Each row is a point on a tangle of strands that fork and nearly touch. The rows are in no order.
Points whose rows are less than 141 apart are linked; no others are. Some points are linked to none.
Bulof: [-18  20  17  30  -3 -34   9  -4  19  13  -1   8 -48   5   7  28 -27  24
  35  -9 -26  35  43  34  23  -8  31 -26 -46   6  13  36  22 -50 -19  -7
 -10 -10 -31  22  12 -10   7 -11  18   1   5  -3]
nugod: [-13  16 -18  -5  24  15  20  23  32  22  14 -39  26 -26 -23   2 -11 -26
  19  44  -3 -11 -55  24  -6  16  51  -6 -16  37 -29   8  -3   7  19  65
   2 -11   5  -1   1  19  -7 -53   9  -1  13   6]
gesi: [ 15  -5 -15   7 -17 -10  -2 -13 -11  -5 -10  22   8 -15 -25 -27   8   2
  37  10  -4  -2  13 -17 -22   3 -40  -7 -10 -31 -18 -41 -18  19  32  21
  16  23   3   1 -14 -25  13  54  -5 -23   3  12]
Subuk: [ 20 -15 -40  20 -21  31  11   0   4  -8 -17  41   9   9   2  -5   2  -5
  -3  14  -1   1  33 -14 -19  30 -33 -12   8 -35  -4 -68   5   6  -3  23
  -6   2 -18  16 -24 -26 -24  45   8  10  -6   4]
Nek: [  5  28 -10   5  -4 -11 -76 -26  11   4  -6 -24  -4  -2 -17 -44   3 -34
 -10   9 -20 -70  20 -25 -30 -20  -4   9  10  -3   0 -24 -24  26   9 -12
   0   6   8 -19  18 -14   1 -15   0  26   3 -27]
lidu: [ 17 -12  13 -12  21  33  14 -10   0   9 -10   4  13  24   1 -17  21   0
 -13  29  11  41   9 -25  -5 -11 -48  17  19 -30 -13   8 -33  -6  25 -11
  12 -18   3  13 -36  21 -16  11 -37  39 -23   5]
tifis: [ 33 -35   9 -19 -27  11 -18  -2 -35 -35 -22 -21  11  15 -19   9 -40 -15
  18 -27 -32  -6  -3 -19  25   4  13 -20  -9 -45  46 -24  25  34  16 -27
 -11  27   2 -25   6  10 -11  40   7 -14   6 -14]
pidub: [-11 -61  -1  19  -8  -8 -25  25 -13  13 -20  -3   4  29 -18 -61  40  -8
  -5 -11  10 -38 -11  34  -7 -10  27 -23  18  -4   7  -6  38   1   7 -15
 -14  26  17 -44 -17 -20 -11 -10  37  22  -8   6]
suzil: [ -8 -10  -7 -50   7  -1  13 -29 -46 -38  -6   1 -22  -7   0   2 -16   9
  11  20  -6   3 -14 -26  -4 -25  -1  -2  31  -9 -21  25  26  10   8 -27
  26 -19  18   6 -38  -9  -4  22 -33 -28   7   9]
Lepif: [  0  21  -3   8  17 -14  11  10  -9   2  14 -41  23 -43  13 -14 -21 -27
  31  32 -20  28 -33  16  37  23  59  -6 -40  36   8  13 -10  -9  43  55
   3  10 -28 -24  30  20  -6 -43 -15   4  30   0]
simig: [  0  -5 -13  -2 -45  25  12  37 -23 -16 -12  39 -50  -8  -7  -1  24  35
  13 -12  -6  13  20   7   1 -28 -13  46 -18  20  15 -16 -10  26  -2 -59
 -12   9   6  12   9   1  13   7  16 -45  21   3]
kob: [  0 -11 -26   2  -5 -15 -13  -2 -34  -3 -14 -26 -17  -3 -18 -24  -6  -7
  -9  38  29  -1   6 -32 -45 -27   9   8  37 -62  14 -32   2  45   5 -29
  -1  35  22   1 -24  17  16 -17 -14 -24  11 -23]
nagi: [-16   4  -8  32   0 -18 -25  -9   2  -8  -1   2 -28   7 -22   7   3   0
 -14 -22  24  13  47  19   1  14  40 -39  21 -30   9   7  32 -26 -33 -46
  -7 -15   7  -8   4 -12  30 -33  34   4 -27 -24]
Fenel: [-27  16 -12 -29  20  14  -8 -37  -4 -16  19  19  -9  -2   6  22  21  -9
   0  -7 -17 -38  -9  -2  -5  -8  -8  26  13  47 -14  39  11 -15 -24 -12
  21 -31  21   9  10 -17  13  17  17 -14 -14   2]
foze: [ 14  22  12 -42 -24   0 -23  19  12 -19   0  -3 -57 -10 -12  56   5 -16
  21  21  31 -21  -1 -27 -16 -33 -21  57  23  24  18  11 -20  27 -16 -46
 -20  -2   5  12   7  10 -13   1 -36 -21 -14 -11]
fole: [ 19  23   4 -16   8  -9   9   0  18  -5 -21  32 -42  12  -6 -14 -24  26
  40 -25 -22  40  45  -3  27 -10 -34  48   6  -6   0 -35 -15   1 -26 -57
  -6  -5  28   8  17 -23  24  32  14  -5  -3  10]
sos: [ 15  31 -23  34   4 -33 -37 -22   8 -10   0 -20  -2   0 -16 -43  -3  -8
 -21  -3  13  -9  40 -27 -26  -2  -7 -24  24 -33 -39 -35  -9  13  -2 -14
  21  -5  22  -9  18 -36  22  -9  -7  10  14 -26]
mati: [-28   1 -32  33 -12  18   6   1 -29 -22   6  29  15 -12  16   3  20  13
   2 -27  15 -19  -7  15 -11  21  11  -7  16   8   6  14  26  -9 -13  10
  15  -5  -4  23   4  18  21 -16  17 -40   0 -21]
gek: [  3  11 -16  18  -3   5 -12 -25   5 -24  -3   1  -1  52   1   8  34   6
 -28   3  22 -21  -3   8 -19 -27  -5  17  15  -4 -26 -11   0  29  -2 -26
  -4   5  13  34   8 -11  -9  -3 -11   1  -9 -12]
zorug: [  1  23   5  28   2  -6 -53 -24  41  35   1 -11   9   2 -16 -11  49 -16
  -3  24   2 -62  -2  -3 -36 -28 -26  40 -29  14  11  -9 -34  21   5  -5
 -14  13   9  -4  19 -10   1  11  16  29   0  -2]
nuvu: [-20 -19  -3 -38  -2  28   9 -22 -32   5  25  30  -8  32  29  -8 -35   0
 -42 -32   7 -13  10  -6  -3  -8 -11  -7  -1   9  -3   4  -8 -32 -25 -45
 -26 -14 -14  14  -9  -6  18   9  28  -1   0  28]
firuk: [-19  28  32  45  -8 -60  29  -5  -7 -27 -31   0 -39   5  16  -9 -16  53
 -20 -34   1  55  11  18  46  14  23 -19  -9 -23 -36   1  -5   0  -2 -21
  -2  10  20  13  16 -18  54   8  -1 -34  13  -7]
sofeg: [  5 -22 -18  -8  -5  42   9   8  -9  17  31  39  13  26   7  32  23  18
 -29  -3  20   5  20  19  -9   5 -21 -10  19   5  31  13  11 -19 -36 -27
 -13 -10 -22  14 -27   0  -8  -3  19  17  -2   9]
Mez: [ 10 -30  22  16   0 -46 -13  46 -30  27   3 -22   6 -11 -25 -31  -9  -2
  21  -2  11  26  54  20  12  24  11 -64  -8 -42  20   3   7 -13  17  25
  19  10  -1 -53 -11 -12   6 -10  10  14 -14 -24]
nudo: [ 30 -33  18 -38 -40  27   1  38 -19 -12  -4  -3  -8  -5 -26  14 -27 -20
  37  -4 -20  -2 -18  -5  28 -10   6  20 -21   0  39 -39   2  41  21  -2
 -26  32 -11  -7   9  21 -25  29   8 -32   9   9]
pokod: [-11 -29  26 -18   1  -8  -7 -26   3   0  14  -9  -2  34   1 -21  49  -9
 -39 -18  -7 -18 -31  39  15 -27  15   0 -27  19 -13  36   5 -17  11 -29
 -13  -3  14 -32   7 -29 -27  -5  35  15 -18  39]
Dotu: [ -2   5 -28  15 -10   3   4 -21  23   7 -16 -22   6 -16 -22 -11 -17 -13
  11  27 -18 -47 -58 -30 -20 -15  -1  23  -4  10 -22 -45 -46  54  19  30
 -16  36  28  19  15   6   8  11   8 -45  26  10]
bomod: [ -2  28 -29  47 -12 -18  -1   0  17   7  -1   6  15   1   6  15 -16  14
  23  -2   6 -16  10  15 -12  12  18 -22   1 -17   5 -30  18  -2 -11  25
  -2   6 -23  20   9  -8  24  -7  13 -25  12  -6]
Nasi: [-23  -3  20 -46   9  70  22 -18   9  31  23   9  -7   0  -5   8 -17 -13
 -38 -35 -10   0 -36  -3   8  22  19  14   4  34  -4  41 -18 -40 -42  12
 -16 -10  18  11  -3  69 -14 -21  34  -5   1  20]
nili: [ 13 -19 -31  11 -20  22   8  10  13   6  30  -5  25  28  -5  20  43 -11
 -26  -2  -9 -19  -1 -29 -38  -9 -36   2  27   7 -17   9 -12   9  -2  29
   5 -15   6   4 -30  -8 -58  17 -34  -6 -38  20]
zis: [ 13  23  41 -27 -17  15   3  20  -5   3  19 -20 -24 -13   9  42  -8   1
  26  -5 -30  15   9 -13  37 -51  20  26 -33 -28  13   5  10   6  -3 -11
   3  -2  16 -10  21  25  -8  -9 -17 -14  -8 -20]
golek: [ 20  23   2  28   5 -40  27  -1 -26 -61 -18 -38  18 -37  16 -39 -46   7
  10 -14 -12  59   6 -12  15  42  20  -9   8 -26 -22   0 -11   1  43   3
  18  -1  -9 -22  27   4  48   9 -34 -18  44 -17]
gal: [ -8  17  -6 -32  13 -16 -24  -2   6 -43  13  -3 -48  15  19  61 -11  -8
   4  17  19 -29   9 -13  -4 -36   7  22  58  11 -17  16   9  15 -42 -62
  -6  -6  25  27  28   2  26  -2 -19 -21  -6 -31]
kelam: [ -3   4 -49  15   8  44  -6 -37 -15   3 -41  41  12  -8 -25 -16  31 -14
   3  28   9  13 -20 -33   7  37 -36  11  18   3   8 -16   3  -2  16  42
  -2   3   7  18 -44  25 -29   1 -22  23   3 -23]
Geb: [ -2  27   9   1  13 -17  13 -23   5 -25  25 -30  35 -28   2   0  -2 -39
  20  10 -30   3 -28   2  28  11  44 -17 -50  20   2  -3 -22  24  35  46
  17   2  11 -16  55 -15 -12 -11   7  12   2  10]
dozag: [-41  -7  18   3   6 -69   0 -15 -23  -2  -7   4 -19 -13  16 -22  13  20
  47  17 -16 -32  -7  -3  17 -10 -19  -4 -30  25  -9   1  -1 -16  22  19
  16  27  -6 -26   6 -27  22  45   0 -29  33  22]
Zono: [-30 -32  15  11   7  33  10  40   3  50   0  -2  19  -4  -4 -16  20  14
  33   4   4   6 -47  24  20   7  21   6 -14  20  36   8  25 -18   4  28
 -10  38  -2  -4  -1  53 -17 -17  28   7  14  19]
vosar: [  9  -8   1 -22  -8  17  38  26  29  39  30 -30 -15   0 -15  42 -12  23
  10  42  24 -23 -17 -22 -58 -32 -19  14  17   0  10  17 -17  13 -30  -1
 -11  22   0  19 -40   0  -2  -4 -40 -20 -24  40]
radu: [ -5   3 -13 -36  -1  -5  19 -16   8   8  12  39  -6   1  16  37  -6   1
  23  -3 -17 -22  10   5  -6  -5 -29   1 -21  26  -1 -18 -15  -4 -17  -5
  -8 -11 -15   6  -5 -70   4  51  12 -25   3  52]
nem: [ 19 -10 -11 -25 -29  52   0 -27 -35 -28 -23  48  19  18  12   2 -41 -25
 -25 -48 -32  23 -19 -16  39  37  14   4  -4 -14  42 -13  33  -3 -14  -7
 -11   7 -11   5  16  40 -21  12  10   8  -2  -1]
tob: [ 32  33  13  11  24  -2 -19 -16   3 -14 -31  30  -7  17  -4 -37   5   7
  38  -3 -25  55  58 -20  31   4 -45  44  21 -34  12 -18   5 -12  -9 -40
  13 -11  37  -8  16   1  13  27  -5  40 -10 -30]
fel: [-14  18  -3   7  23  -1 -30   4   0  24   3   1  22 -64   0   1   6 -20
   9  -9 -12 -21 -26  12   2  26  29  -2  16  37  38  60  20 -57   9  39
  14 -30 -22 -32   4  23   4 -51  16  19  11 -24]
togu: [ -5  22  11 -34  -3   5  20 -19  -2  -9  11 -33   3 -12  10  28  -8  -5
  25  19 -28   1 -30 -22  31 -26  24  22 -33   9 -14   1   2  29  20  23
  13   4  32   0  14   3  -8  13 -20 -19  -6   9]
Pib: [-10  11   6 -15  -1  65  29   6  -4  19   3  36  -6 -12  13  30  -6  19
   5 -23 -13  47 -17   1  37  21  13  12 -24   7  22  38   4 -29 -19  15
  -2  -9  12  21   4  59 -10 -32   9  -7   1  -9]
vas: [ 28 -14  -9  19 -13   5 -30  22  12  19  30   2  20   1 -23  53  60  20
  -2  28  38 -39  19   4 -48 -23 -36  12  17   7  30  26  10  24 -26 -21
  10  29   2   6 -12  -1   2   1 -19   8  -5 -14]
loleb: [ 18 -33  54   8  13 -17  19  22   5  -2  25 -38  52  17   7   6 -14 -16
 -16 -27  -6   1   7   7  17   5  -6 -32 -34 -21 -26  -5 -27   3  29  12
   5 -12 -26   2  13   1 -26   7   0  17 -31   7]
zeru: [ 32 -46  -1 -20 -10  55  27  -2  -9   3  16  26  15  46  14 -11   9 -14
 -55  -3 -23  46  27 -24   1  -2 -28  -3  25 -34   8 -21 -21 -10   7  -9
 -16 -24  -3 -12 -35   0 -42  24 -29  45 -26  22]
Dukad: [ 15  17 -15  37 -12  -2 -15  10 -10   8   9   4  10  15  -1  15  65  16
 -14  24  50 -29  -2  -6 -43 -21 -35  36  -6   4  -9   2 -17  36  -3  -5
  12  42  16  25  11   7   1   6 -42 -19 -10 -34]
Ruvo: [-17 -25  29  53  12  12   9  18   7  20  10  -9  32   7  -5 -22   1  23
 -19 -29  20  -4  15  22 -24  31  -7 -32  -4 -33  25  12 -12 -12 -11 -18
   2 -12 -31  -6 -18  33  27  -6  45   8   1  12]
Teb: [-11  -1  15  20  11  -1  -5 -17  10 -15 -14  18  -2   1 -21 -20 -21 -25
 -42 -54  10  22  36  26   5  42  21 -30  23  -2  -9  39  10 -40 -19 -56
   5 -36 -12 -12   2   0  11 -23  40  37 -46   6]
soge: [ 34 -48  -4 -47 -32  60   6  43 -23   8 -11  48 -16  -9 -14  -4  16 -13
   0   3 -30  17  -4   8  41  -2  -3  12 -19   6  54 -26   1  17  20   4
 -29  29  -5 -28 -19   8 -29  25   2  12  -6  12]
vufim: [-20 -46  25   5 -10   9   7  35  -1  21   3 -10  11  22   3 -32  43  14
   4  -4   3  -2 -49  56  13 -18  35  -5 -26  20  -7  26  47 -23   9 -17
 -14  28  -4 -21  13  -3 -16 -24  45   5  -5  29]
saru: [ -9 -25  -8  34  14 -70 -25  -1 -16   0 -13 -25  25  40   8 -36 -12 -13
 -18   3  41 -39   1  16 -22  -7  26 -48  10 -10 -21 -21  22  15  24   6
   0   6 -11 -12  -5 -33  -4 -17 -14  -4   6 -20]
Nulil: [-18   0  21  20  -9 -57  -4   3  28  24  -7 -18 -28   4 -14   4   1  23
  33   5 -12  18  11  53  18  -7  43 -33 -67   9 -19  15  30 -16   4  11
 -14  18 -13 -11   7 -42  -3  -3  29   3   1  27]
murid: [ 11  35  25  26  19 -13   3  18  32   0  17 -51  42 -43  10 -18 -34  -5
 -10 -22 -11   5  14  14 -17  30   9 -27 -17  -7 -34  10 -22   0   7   4
  23 -34 -23 -18  20  -7  29 -34   9  12   5   1]
timop: [  3 -13   1  23   5 -69 -23  25   2  24  19 -22  -4 -22 -24   9 -18  37
  13 -30  16  32  69   4  -6  36 -33 -68  -5 -34   9   2   9 -30 -17  30
  29  -3   2 -22 -18 -28  22  14  19   1  -2 -37]
Mifo: [-14  27  -5  38  -4 -46 -13 -14  13  14 -21   5 -45   7   2  21 -48  15
  13 -35  -8  54  71   8  29  26  26 -23  -4 -26  14   2  15 -40 -31 -16
 -14 -12  -3   7  15 -16  28  -4  12   4 -19 -23]
raruf: [ -2  49  -3  25   0 -70  -1  14   7   7  18 -24 -16 -44  18  -9   2  43
  11  22 -12 -17  22  10  -8   2  21 -25 -33  21 -36   9  -4   0   1  26
  32   5 -24 -10  24 -36  31 -16 -17 -17  58   0]
monop: [-19 -29 -15  -6  28   6  36  14  35   7   3 -34  41   0 -25   5 -22 -42
 -17  13   5 -18 -44   4 -31  24  20 -13  13  39 -44   4 -16  -2   9  64
 -25 -31   2  20 -32  30 -46 -49 -12  17  -4  -2]
Gok: [ -7  13 -27   1  21  -2  -9   3 -23  25 -16   5  22 -26 -22  -3  20  -8
  10  25  23   8 -27 -25  16  20  -8   2   1  22   7  21   7  -5  19  56
  16  -6   5  -4 -33  24 -20 -33 -29  -1   5 -32]
nitu: [-24  14  28  -2  15 -43  32  -3 -25 -49 -19 -42   9 -58  30 -31 -35  12
  -3   2  -7   2 -28 -16  24  23  18  11   2  29 -27  30 -17   5  30  10
  17  -7 -11 -11   0  30  56  22 -15 -16  29  -4]
Vibup: [ 21  33 -22  -1   4  28  27  -3  56   8  21 -17 -23   6 -17  52  -9   2
   6  56  35  11  -7 -44 -48 -20 -18  41  39  -5 -24  -2 -19  11 -30   2
 -12  12  18  54 -11  -6  -7 -13 -57   1 -28  12]
Bebuf: [  0  15  16  15  -4 -36  36  -7 -19 -66 -31  10   1 -11   7 -22 -20  37
   1 -32 -13  66  13  -5  20  29 -18  -6   1 -36 -41   0   9 -10  11  -8
  41 -15  25   6  19 -20  35  36  -6 -13  14 -11]
bita: [ -4  -9  -7   0 -15  10   0   8 -14 -11  -2  21 -50  13 -22 -24  13  31
   1 -34  -6  24  55   1  11  -9 -11  15  10 -19   0 -12   1   4 -15 -78
 -15   4  36 -16  -4 -21  32  17  32 -14  -2  -2]
dupul: [ 10  -3 -22   2 -19  26 -20 -27   7 -20 -24  33   2  38  -4  -8   7 -24
 -22 -14 -19 -19  18 -17  -7   5 -13  18   7  -5   2 -49  -3  30   4 -19
 -24 -11  -1  13  -6 -14 -24  28  -6  20  -9  -3]
bozis: [-10 -61  35 -11  16  14 -32  -3 -16  35   6  -2  -8  -7   4  -1   3 -33
 -40 -19 -20 -72  12 -21 -22  -8 -10 -10  47  -9  43  -6  -4 -14 -29 -14
 -25  -8 -14 -25 -27  43 -30   0   8  43 -27  -4]
pek: [ 30   1   0 -25 -33  39  -4  38 -21  -4   4  34 -31  24   9  31  55  16
 -26  -6  17  41  27  -2   4 -30 -43  56   4   1  38   0 -25  25 -18 -57
 -12  13  16   2  -7   3   0  12  -9 -12 -18  -4]
Soza: [ -9  -9 -14  -1  27  16 -19  -1  18  49  10  -2  29 -27 -24  26  15 -12
  11   9  -5 -50 -31   4 -15   2   1   3   8  37  26  41  23 -14 -17  45
  19 -16   3 -10 -22  17 -25 -26   6  19   3  -3]
tamul: [-15   8  -2   2  23  14  32 -13  32  -7   4 -25  21  -3  12   9 -36 -17
  -9  13   6  10 -26 -16 -16   6   4  -8  15 -15 -49 -15 -19   8  11  37
  -8 -35  -2  42  -9  30 -12 -11 -18  -1  -3   7]
Ton: [-36  -2   1   5  42 -29   3 -18 -11  -4   0  29   1  -5  15  10  11  41
  18  24  37  -4  17  18 -21  13 -34 -23   5  29  -4  30  -2 -41  -7 -15
   9 -14 -52  31 -33  -2  30  14   3   8  27  12]
momod: [  9   8 -15   8  -3 -18  -8 -31  24  -2  -1  -9  27 -20  -9   3 -12 -32
  16  16 -28 -29  -5 -38 -28  -3 -22   6  -9 -16 -26 -47 -47  39  26  46
  10   4  13   6  16 -46 -10  43  -2 -12  10  26]
nel: [  3  12  -3  14  16 -52   9  48  -4  13   6 -40  13 -33  28  -8 -10  11
  41  43  -4   6   6  28   5  11  40 -17 -36  52 -13  14  10  -3  25  55
  29   7 -40 -17  19 -22   0 -26 -28 -12  49   4]
fak: [ 20 -20 -12 -11 -14   8   5 -41 -27 -53 -23  17   9  36   2   0 -71  -8
  -4 -47 -38  15 -12 -26  29  28  12 -29  -5 -29  22 -15  16  -2   7 -32
 -11  21 -11  -3  16  -3   7  53  19 -10  11  26]
fik: [-31   5 -36   1   2  25  -5 -45 -28 -35 -18  33 -12  14  14  -3 -13   3
  -3  -1  17  16 -15  -7  -7  31  20   7  47   6  21  -4  20 -20 -12  -5
 -17 -14 -11  30 -14  35   5 -14  12   3  15 -17]
fedo: [ 24  22 -23 -12   7  57 -15  -4  32   5  -7  35 -24  16 -12  34  -1 -23
   7  48  23  26  21 -27 -17  -3 -17  46  49   2   4 -28  -8  14 -29 -18
 -30   1  -3  39 -16  12 -19   1 -38  47 -22   6]
kobu: [ 32 -34  27 -11 -14  38  22   2  12  -5  22  10  29  43  -4   0  -5 -15
 -23 -21 -40  23  25   3  29  17 -11 -26 -32 -30  -4 -10 -12  -9  15   8
  -6  -8  -9 -13   5 -24 -29  33  14  26 -45  27]
pim: [ 35  21  17   3  41  17 -19 -16  28   1  -1  18  13   7   4  -3  16 -23
   1  23  -9  35  41 -27  11  -9 -51  33  40 -36  -4  -3 -15 -20   9  -8
  30 -31  28  -1  -2  -9 -19  19 -29  71 -36 -17]
Mepi: [-26 -21   9  -7  35 -18  42  11  -5   7 -13   6  28  -1  17   2  13  31
  15  29  29  -2 -27  32 -17   6  -5 -13 -14  45 -19  17   1   4  20  27
  21 -14 -32  26 -37 -10  13  22  -2   0   7  34]
Pidam: [-21  -2   3  17  -3 -50 -31 -35  20  -3 -14 -35  -8  36   6 -33 -24 -27
 -27  -5  12 -44 -19  23  -4  -9  35 -36   6  -8 -10   1   7 -19  12 -11
 -24  -5 -18  -4  22  -3   5 -33  25  16 -11  -8]
Tota: [-12  19 -22  37 -10  26  18  -6  13  -4   0   1  20  -6  23   2 -46  -6
   6 -11  -3   6 -22 -22  -2  26  15 -14  26 -38   4 -56 -14   8  -6  39
 -22   2  -2  29  13  46  15  -1  12 -27  12  -2]
votel: [ 25  -7   5 -36 -31  16 -17   9  14  13  -5 -14 -44  20 -27   9  12 -25
 -14  30  30 -18 -33 -33 -40 -37 -30  59  23  24  20   4 -34  36  -3 -13
 -50  16  -7   8 -23  22 -44   1 -45  -5 -16  16]
piv: [ 13  19  11 -14 -11  34  14 -19 -19 -17 -17  28  13   8  30  28 -16 -12
 -20 -37   1  59  -7  -2  39  17  16   0  12 -39  25  15  21 -16  -8   3
  12 -28   5  18  20  47 -19 -23  -9  11 -24 -29]
Gitil: [ -4 -42  14  13  -3 -20 -15  23 -16  38 -15   7 -10  22  -7 -15  24  14
  12   2  33   3  31  29   8  -4 -10 -34 -10 -29  30  -6  24  -7  -3 -18
 -14  30  -4 -34 -38 -15  -5   9  21  17 -17  -5]
beson: [-17  43 -13  -2  32 -14 -44 -58 -13 -36 -11  21  12 -31   3  -3  41 -27
   8 -16  -9 -11  -3  -1   9  14   3  10   9  34   2  37  11 -15  13  24
  34 -42  23   2  26 -19  -2  -8  -4  19  -3 -21]
vuk: [ 22 -16 -18 -15 -27  -4 -12  -7   8  11 -31 -21 -18  17 -27  -4 -28 -28
   0  39   6 -36 -39 -24 -40 -27  -7  42  -2  -5   0 -44 -23  60  21  -2
 -32  30  -4  19  -8   7 -27  19 -24 -27   7   5]
muma: [ -5  -8  10 -27  -5  -9  -9 -31  -5   0 -13  15 -19  14 -20  -6  14  -9
  14  -7 -31  20   3  42  46 -19  33 -17 -47   3   7  18  27 -17  15  -8
 -19   9  -5 -36  -1 -49 -30  10  31  20 -17  31]
Kogi: [ 10 -51 -18 -60 -12  57  17  44 -35  45  25  39  16   9  12   2  17   6
 -28 -14 -10  19 -19  28  34  -3   8  -1 -33  22  45   4  16 -33  -2  15
 -31  17  -5 -19  -7   6 -16   0  10  18   3  30]
Kon: [-10  15  -3   4  13 -41 -43 -10 -36 -20  -3  13  -9 -45   4 -16  17 -15
  26 -18 -22   0   3  18  26   1  27  -2  -7  24  26  54  26 -42  27  25
  26 -16 -14 -42  14   1  -6 -27 -11  19  18 -34]
renun: [ 14  15  25 -33 -12  28  -4   9  -7   0  10  30 -27  29  29  31  37  22
  -5 -35 -23  36  13  12  42 -46 -18  47 -25   6  27  24  -2 -10 -12 -39
  -6  -6  18   0  19   5  -7  -2  -5   4 -19 -13]
fopu: [ -5  44   5  11  -8 -23 -20 -19  41  16 -15 -10 -27 -10  -4  -6  11  11
   4  29  -1 -53 -29 -18 -26 -43 -19  49  -6   7 -16 -27 -50  43  -5 -11
  -2  23  22  10  32 -18  40   7  -6 -20  12  -2]
Koral: [ -9 -29   8 -30 -15  30  45  23  15  26  29  -9 -15  16  10  10  -7  29
  -7   9  15 -28 -47  -2 -22 -24 -11  15  -4  15 -11  -6 -22  18 -19   3
 -22  30   7  21 -27  22   1  11   5 -43   1  49]
giku: [-27 -14  52 -31  16 -38  23  47 -29  -9  18 -59 -10 -64  12 -22 -14   4
  22  21 -11 -10 -25   2  26 -18  17  -2 -17  17 -25  34   6 -11  22   1
  27  -6  -1 -31 -10  20  23   4   4 -12  12   4]
niziz: [ 15  28   5  13  19  -1  29  42  18  -5  15 -59  51 -66  32 -12 -15   2
 -20   9  17   5 -14 -25 -10  25 -29 -12  -9   1 -46  -9 -22  16  13  35
  49 -23  -9  -1  10   8  14 -20 -31 -20  18 -16]
ramis: [-13 -20  -9   6  26 -50  14  13  -4   8  -6 -10  16   1  10 -13  -4   4
  16  32  33 -39 -15  25 -40 -11   6 -37  18  19 -34  -6  22   7  19  34
  35   3 -21   4 -25 -41  10  -2 -27 -10   8   7]
rafed: [-33 -34   2 -30   2  53  32  26   3  45  19   0  -2  11  -6   7  -7   7
   9   0  31 -12 -53   4   4   1   6  -1  -8  34   5  15   7 -20 -41  30
 -28  27  14   7 -17  68  -8 -22  23 -26  27  21]
Dut: [ 24 -36  -9  17   4  40  -4  30  18  51  13  32  22  11 -17  45  46  40
 -11  21  30  -8  11  16 -17  -5 -21  10  28  20  68   6  27   8 -32  -5
  -3  31 -21   8 -37  15 -11  -5  -6  36   7  -3]
gemo: [ 28  27  -9  24  -9  12  -8  38  -3  -4  23 -29  58 -28  12  -4  21  -3
 -13  -5  12  19   5 -10   4  24 -25 -15 -11 -34  -1 -10  -2  10  18  42
  50 -15  13 -18  22   9 -17 -28 -16 -11  -5 -45]
zer: [-29 -23  13 -20 -15   3  -2 -33  32  -3  -3 -26 -22  42   7 -17   4 -25
 -23  -7 -29 -45 -39  27 -20 -35  30   0  -3  14 -13  10   8 -18   0 -22
 -38  -4  10 -16  34   8 -12 -23  53   3 -16  13]
beten: [ -9  46  17  23 -14 -72   3 -13   4 -14 -14 -16 -30  -1  12 -21  -9  37
 -25  -8  -9   1  -7  22  35   2  40 -25 -28  -3 -49 -11  -3  15   3  15
  10  28   1   0  40 -54  45  -3 -13 -22  33  -5]
Farov: [ 38  34  -8  11   5  -5 -33   6  -2  -9  15 -32  26  -9  14 -29  14 -20
 -47   3  27  15  32 -17 -10  21  -1 -32  12 -27 -21 -18   1  25   9   0
  48 -24  -4 -24  16 -20 -30 -53 -16  15  11 -41]
kunit: [-21  -2 -22 -30 -15  22  24 -20 -36 -15  -7  36 -34  31  35   3 -42  21
  -7 -10  14  30  -1   4   8  -5  20  10   4   1  22 -20   9 -11 -20 -36
 -35   3 -16  25  -7  21  17  -7   4 -25  30  16]
memi: [ -2  24  32  20  23 -19  -6  -4  21 -18 -12  10  28 -32 -10  -8 -18  -7
   0 -42  -3  33  33  27   0  39 -17 -30  -5  -4  -9  36   6 -38   8   4
  20 -47 -30 -20  -4 -16  17   2  24  35 -17 -10]
rez: [  3  38  -7  -3   7  -6   6  -6  31 -36  17  23 -23  -6  14  53   9  16
   4 -16 -12 -33   6  -8 -16 -19 -19  27  39  24 -34  -9   3   8 -44 -21
  11 -18  29  32  29 -40  33  24  -2 -29  -3  10]

A fork is a point with three links, a tip a point with one. Leave the first point through the second and follow the links. Name the first fork or tip that comes.
tob, fole -> Lepif
mati, fik -> Dotu
Kogi, soge -> rafed
renun, pek -> loleb
Nek, sos -> pokod
vuk, votel -> kelam

Follow the links from the first point to the second, and from the first to the third. Name the last point that the two ways share.
pim, beten, monop -> Lepif
fedo, Mifo, nudo -> rafed
Bebuf, tob, Dotu -> Lepif
Kogi, gesi, saru -> pokod
dupul, soge, Gok -> Dotu
gal, Dukad, tifis -> Dotu
votel, tifis, Ton -> pokod
